Points, in no order, along strands that fork, close into loops and pass close to each other.
In the rows, 128 means zero.
Points whose rows are less than 95.7 apart are linked; no others are. Some points are linked to none.
beme: [127  88 155 143 120 129 130 146 144 104  97  91 139 101  61 156  93 125
 119  89  79 136 131]
daso: [145  93 133 126 154 136 149 127 123  52 119 124 107 122  73 121  90 165
 136 105 178 145 115]
nit: [111 100 172 134 135 170 117 106 142  76 108 105 101 128 136 127 117 122
 120 120 124 140  99]
Gared: [144 164  93 121 155 101 128 146 121 115 174 126 149 123 187  84 155 134
 143  93 157 122 109]
nerif: [104  82 169 107 137  93 140 126 124 111 146 145  93 113 108 156 137 172
 150 132 163 155 153]
kosir: [ 31 146 160 139  99 137  89 103 168  96 127 166  96 125 153 141 174  91
 109 200 124 117 126]
naki: [119 184 101  87 126 101 153 144 100 138 182 157 139 126 173  90 183 130
 132 133 141  84  73]
kabe: [ 91  98 178 115 132  96 120 110 125 135 146 148  92 111 117 164 125 149
 139 127 120 140 172]
sufo: [109 178 146 168 111 127 104 104  85 185 145 172 126 123 177 160 133  62
 133 137 117 142 162]
Kera: [173 105 147 108  93 154 123 113 155 189 108 128 152 127  74 125  94 140
 121  99 149 144 104]
Lis: [133 171  82  97 108  85 175 149  81 143 181 172 125 116 147 100 193 122
 133 159 163  97  70]
vado: [109 119 102 125 186  73 148 116 126  60 126  98  89 178 106 158 119 161
 126 169 139 117 186]
pide: [143 139  88 137 129 119 124 127 158 120  70  94 127 151  69 129  88 106
  99 122  68  96 181]
gabup: [146 110 162 111  95 127 114 121 119 177 134 144 113  91 121 153 117 115
 135 111 119 135 127]
Bapas: [127 177 112  82 153 135 147 141 118 123 175 129 162 134 187  81 154 143
 121 120 121  68  70]
Faz: [112 168 131  80 194 133 132 121 128  81 163 128 196 118 175 126 122 155
 139  92 147 101 109]
gopif: [165  91 127 181 118 199 124 157 129 178  69  77 159 146 121 182 152 122
 132 142  70 138 123]
Pizir: [ 87 140 140 125 120 131 109 129 144 103  65  71 123 152  97 137 103 103
 114 182  51  70 163]
Foguk: [106 148  97 173 170  79 123 135 117  87 163 122 114 154 149  99 108 124
 135 103 125 150 199]
sila: [162 107 126 106 124 109 133 121 129 126 134 148 115 115 101 120 110 149
 160 101 173 147 121]
Bugo: [109  89 189  81 108 125 113  98 160 107 132 144 113 117  77 158 121 151
 133 129 168 144 102]
vibeg: [ 60 109 195 139 144 136 115 105 100  99 135 142  86 122 163 169 144 133
 147 156 125 148 144]
goz: [142  87 171 121 136 206 127 127 140 105 134 121 125 134 126  98 141 127
 104 156 183 147  50]
pugi: [131 163 101 111 100 102 148 174 133 131 182 117 149 117 130  71 108 148
 131  84 106  77  73]
fof: [159 138 122 150 130 161 121  94 105 183 107 168 102 115 170 111 147  98
 135 148 127 144 167]
Buza: [166 125 131 112  69 137 156 150 100 209 153 139 100 127 118 130 130 114
 119 133 102  86  77]
zoza: [141  94 157 139 116 140 142 156 123 113 124  96 132  95  56 138  63 148
 123  85 107 128 106]
bugod: [114 110  87 140 167  62 152 157 121  95 163 121 120 143 119 143 127 184
 148 107 175 162 175]
Vodus: [185 108 108 177 112 167 123 167 126 205  93  79 166 129 129 154 161 112
 132 127  81 144 142]
Dareg: [105 175 131  90 179 108 109 105 142 101 165 143 195 120 176  95 150 131
 133 102 150 126 135]
debut: [162  96  95 114 119  76 156 161  72 107 124 162 147  95  92 102 125 167
 176 158 200 161  96]
Vov: [ 83 168  84 180 169  64 128 130 135  85 158 120 120 178 122 118  90 133
 105 107 117 131 206]
zuvun: [124 184 132 167 115 142 108 105 108 203 137 158 147 128 199 124 153  63
 121 131 112 145 158]
zame: [117 173 113  96 120 135 151 149 125 158 178 124 157 144 177  76 159 133
 106 117  74  64  60]
zime: [ 43 136 175 144 111 169  80  89 139 102 113 157 110 135 166 168 158  93
 126 182 111 131 125]
rifu: [138 138  83 116 137  60 162 176  83  98 188 125 146 129 164 122 170 161
 153 125 175 137 101]
fesal: [173 149 115 153 123 154 143 121 100 190 138 152 106 116 197 101 154 103
 131 139 130 125 128]
zis: [129  98 156 138 144 176 135 119 149  63  97 100  98 119 100 110  91 132
 109 106 116 136 118]
noput: [151  97 166 131  91 187 129 127 136 210  98 150 132  90 129 155 134 110
 111 155 106 128 128]
Ledap: [194  90 153 137  88 182 137 147 133 232 119 131 153 121 110 137 123 140
 111 141 119 128 109]
sase: [116 177  92  95 189 117 132 143 141  54 163 136 193 117 162 113 125 173
 143  88 156 111 100]
sidud: [127 140 138 118 109  77 157 141 105 153 164 192 111  64 124 121 134 150
 156 131 170 137 151]
Zag: [119 104 133 156 121 120 116 150 125 118  88  73 139 110  75 172 115 103
 132 103  63 141 155]
sivu: [136 173 110 120 123  80 161 149  71 147 190 169 110 104 161 143 184 118
 138 148 164 120 104]
falat: [ 85 123 177 134 140 143 140 114  84 114 152 167  77  91 168 189 159 122
 140 167 146 136 118]
gire: [105  99 149 158 110 195 103 143 166 118  71  74 157 129 108 158 143  95
  99 129  71 138  96]
mirun: [115 124 149 150 113 140  97 122 100 161  97 111 129 117 135 153 118  88
 144 128  65 143 172]
nesu: [135 116  88 111 169  81 143 109 134  52 112 106  97 173  86 160 133 151
 119 146 157 135 153]
lud: [158  90 100 111 136  89 140 143 118  84 119 150 135 122  79 105 118 164
 174 134 193 163 125]
nubur: [ 54 102 173 124 152 119 121 116 123  71 132 147  98 121 143 153 186 135
 127 189 153 155 132]
Vamez: [175 125 115 148 127 133 142 131 123 125 129 115 102 120 122 113  89 127
 124  75 121 133 121]
revip: [105 156 100 168 146  71 119 123 140 107 127 104 120 159 107 151  89 119
  99  88  85 137 194]
bepov: [143 109 116 140 153 145 150 124 139  60 106 130 101 123  64 115  67 147
 109  92 135 136 130]
Tasu: [204 122 111 133 123 162 175 133 105 151 144 113 101 161 125 112 116 141
 123 114 166 115  57]
tumo: [ 94 101 174  98 100 169  92  99 184 159  85 139 137 125 105 138 145  96
  95 184  94 105 127]
begi: [129 126 116 151 167  88 126 124  88 103 148 134  95 137 158 118 128 131
 156 121 146 154 182]
gizu: [143 151  66 138 138 104 129 121 167 100 102 130 118 136  67 102  80 113
  90 103  95 105 177]
zaf: [158 111 135  96 113 122 126 114 126 151 116 164 130 106  67  99  96 153
 161 118 198 144 107]
buve: [118 189 129 144 139 123 100 101 124 172 150 151 162 141 192  96 168  86
 117 119 135 141 149]
filon: [123 113 129 114 123 126 110 111 165 110  72  91 116 144  76 131  96 108
 112 135  69 101 166]
miri: [122  96 192  90  94 142 112 109 152 152 125 145 124  94  93 157 112 129
 122 121 140 136 110]
pege: [161 101 161 111 136 192 143 129 107 102 140 109 119 132  95 103  98 148
 126 129 180 124  45]
kar: [113 178 114 122 154  98  97 105 142 127 158 145 161 139 169  92 159 101
 129 107 144 144 159]
gez: [112 129 150 103 122 130 102  77 156 135  96 124 100 163 117 158 129 107
 118 165 111 110 150]
vomis: [157 117 125 157 102 146 111 148 109 194 108 102 139 118 144 140 138  90
 139 115  75 138 153]
zot: [111 133  65 119 150  66 154 196 136  71 164 136 191 113 140 108 127 196
 168 105 190 133  84]
veb: [125  93 175 127 121 208 109 103 156 117 114 134 111 125 144 130 141 117
 109 141 139 144  72]
vil: [ 76 149  95 118 179  80 133 166 160  73 187 137 185 119 150 104 126 193
 149  95 166 140 159]
Vuf: [149 141 106 128 118 123 100 117 152 159 114 135 139 120 136  74 122 104
 128 104 104 139 175]
Vema: [164 105 139 125 145 158 156 136 105  83 124 111 109 121  93 116  90 154
 138 111 174 133  78]
ziv: [ 75 124 144 107 172  85 127 111 124  72 120 106  92 174 124 152 142 147
 130 203 139 115 176]
Zum: [131 125  97 115 107  59 165 187  93 128 154 188 159  81 108  90 140 177
 181 148 201 127  96]
tezik: [ 82 142  90 147 175  60 139 155 152 103 186 125 144 149 137 121 129 173
 137  89 159 152 178]
Bama: [160 165 110 136 135 120 134 136  97 153 159 141 114 121 188  83 149 113
 140 109 135 117 115]
Pagi: [179 141  76 155 137 134 169 168 106  84 149 139 112 117  97  94  71 158
 126  78 160 116  91]
bekit: [121  92 162  77 124 113 126  93 163  87 116 133 131 141  48 134 110 170
 139 142 196 144 103]
guk: [171 153  69 148 132 139 150 161 146  98 136 145 145 114  94  77  69 155
 126  60 169 125  91]
dop: [121 182 130 120 154  89 117  92 117 105 102  87  98 200 135 159 102 115
 115 183 137  72 164]
lorip: [182 130  88 100 113  93 161 158  71 136 152 145 113 115 134 129 163 137
 156 144 187 133  75]
vod: [185 124  91 156 111 156 145 169 154 180 118 105 173 118 138  74 124 131
 107  97  93 127 132]
pilup: [146  91 145 163 105 210 111 148 115 181  79 102 148 135 161 187 149 111
 125 152  78 131 115]
Ragab: [114 126 171 129 115 132 147 124  71 144 159 154  65  99 163 179 140 116
 151 150 123 106 102]
mitan: [204 102 122 156  99 166 139 149 152 199 103 103 162 129 101 103 114 140
 107 107 103 138 123]
rutir: [ 79 162 170 153 117 138 108  74  94 158 123 182 112 124 153 190 130  69
 131 165 121 141 169]
mugi: [164 144  85 158 128 152 119  98 158 171  77  97 134 181 142 120 126 108
  94 129  92 137 171]
zama: [ 78 115 170  97 104 154  87  94 178 121 103 139 107 145 121 149 147 104
  98 179 110 107 119]
Povo: [151 150 112 106  86 105 149 156 122 157 166 134 134 115 133  76 120 137
 139  96 138  98  86]
Zoli: [120 165  97 131 138  83 101 108 162 130 135 123 145 147 137  87 120 102
 118 110 106 124 182]
bib: [118 163 102 114 166  77 135 162 101  89 193 126 160 122 181 102 165 144
 146 115 160 131 111]
mup: [ 50 148 167 141 108 181  91  69 123 137 103 172 126 137 161 189 142  78
 120 193 104 123 148]
Kef: [177 144  97 110 126 123 130 113 122 169 133 167 127 115 151 119 177 120
 136 123 187 150 123]
vubi: [112 121 116 166 127  87 117 141 133 118 123  95 128 128  96 159  94 121
 118  84  74 136 179]
kamak: [ 61 122 169 129 117 140  89 111 146  88  76  90 111 145 123 134 117 114
 119 169  62 111 156]
rotob: [146  77 168 137  97 214 111 160 134 167 102  90 154 122 133 173 139 110
 114 142  87 125  75]
kasa: [ 79 120 162 132 126  83 106 102 122 133 125 109 100 149 118 163 105 121
 132 135  97 134 191]
sute: [183 122  97 133 149 131 162 159  85  84 137 117  99 124 111 100  97 150
 147 105 169 130  91]
bobi: [151 156  84 176 132 140 112 117 172 162  93  93 170 162 152 104 132  97
  93 100  78 141 170]
Tokib: [147 110 145 123 141 151 124  99 104 120 111 138  87 134 150 142 140 112
 143 136 150 147 126]
Mafum: [121  90 163 118 106 172 100 110 150 183  81 144 133 110 114 149 139  94
 113 160  83 129 153]
rane: [ 66  98 150  98 164  95 131 118 115  71 123 132  97 146 122 153 180 146
 129 213 147 143 163]
Gom: [114 128 169 119  99  84 129 132 118 172 157 159 106  82 125 144 118 136
 141 107 132 140 158]
bof: [ 71 117 175 137 107 149  90 103 113 127  87 120 126 122 132 158 124  94
 140 161  63 140 163]
dut: [154 140 114 113  72 108 151 165  99 187 164 127 120 112 127  98 124 123
 133 113  88  83  89]
mik: [161 148  97 129 134 158 131 149 179 158 130 117 197 101 162  50 123 139
 108  95 111 108 124]
mas: [131  85 151 145 116 211 108 104 177 149  72  95 146 158 137 161 140 119
  97 148  88 144 113]
Tem: [147 135 110 119 131 136 110  78 158 150  76 112 105 179 124 139 117 104
 112 145 111 117 161]
Fod: [141 168  94 140 159 160 120 132 165 135 134 108 186 124 179  76 135 115
  96  74 103 123 133]
gel: [129 171 101 113 103 116 147 159 134 136 172  96 162 129 152 100 130 130
 110  88  81  75  60]
suzal: [163 154  69 134 146 119 132 128 163  98 135 139 138 125 134  71 112 127
 126  75 145 134 142]
gilom: [ 77 118 136 160 112 185  86 126 174  98  66  73 158 151 120 179 152  95
  96 154  63 123 105]
vazef: [129 132 109 119 113  66 168 165  86 139 162 193 126  69 110 120 152 166
 176 143 191 139 130]
kupof: [166 122  74 109 106  57 175 185  75 109 159 132 147 130 126 120 155 168
 156 140 185 144  60]
Fis: [164 110 118 106 100 128 131  92 184 154  91 119 140 150  58 128  87 132
 108 107 141 124 133]
dukof: [ 98  73 129 118 170  88 153 135 118  93 144 122  96 142 111 149 140 179
 151 141 166 162 177]
papo: [108 113 146 129 113 201  94  76 161 150  79 129 124 175 163 174 142 115
  97 180 100 133 133]
Nama: [ 71 124 139 138  97 193  79  95 161 128  72 108 147 171 154 170 145  90
 106 185  71 122 128]
penug: [143  98 160 118 101 161 147 153 110 133 135  89 128 103  75 133  71 143
 123 104 120 120  67]
ziz: [138 152 139 131 121  98 152 135  62 151 174 163  73 104 159 153 155 116
 148 142 152 123 124]
mavob: [ 90 113 160 149 163 104 133 123  72 107 145 142  83 126 157 148 145 140
 156 156 147 156 178]
Milid: [147 112 129  82 123 114 121  86 177 122 102 131 120 156  50 130 100 146
 131 129 170 123 128]
duv: [143 139 117 142 133 134 106  95 125 156 110 154  97 138 155  94 127  95
 138 133 117 133 186]
Mupa: [125 176  75 125 165 124 130 143 163  72 157 138 171 111 147  97 118 149
 116  57 143 123 116]
lovep: [160  85 170 134  99 196 135 149 121 167 114  88 138 113 104 147 110 123
 118 118  98 120  67]

A fork is a point with three links, a tip a point with one. Leave the first point through the second and follow the links. Name the first fork or tip that comes.
dut; Povo => vibeg
Fis; Milid => Gom
naki; Bapas => Buza
vubi; Zag => gizu
pege; goz => Vema
gabup; miri => Kera
noput; Mafum => bobi
fesal; Bama => lorip
Tem; gez => Fod
kupof; rifu => kar

How many points has the smallest loop of links through each point below? Write none if it is on no loop.
Nama => 5
goz => 8
tumo => none
fesal => none
kabe => none

A piece is all that can be reached along the links. How many separate loops has the piece of each point below (a circle has one, a figure eight two, a Y none), and how many tips (points with one link)?
bugod => loops 0, tips 4
Mupa => loops 0, tips 3
ziv => loops 0, tips 3
Fod => loops 0, tips 2
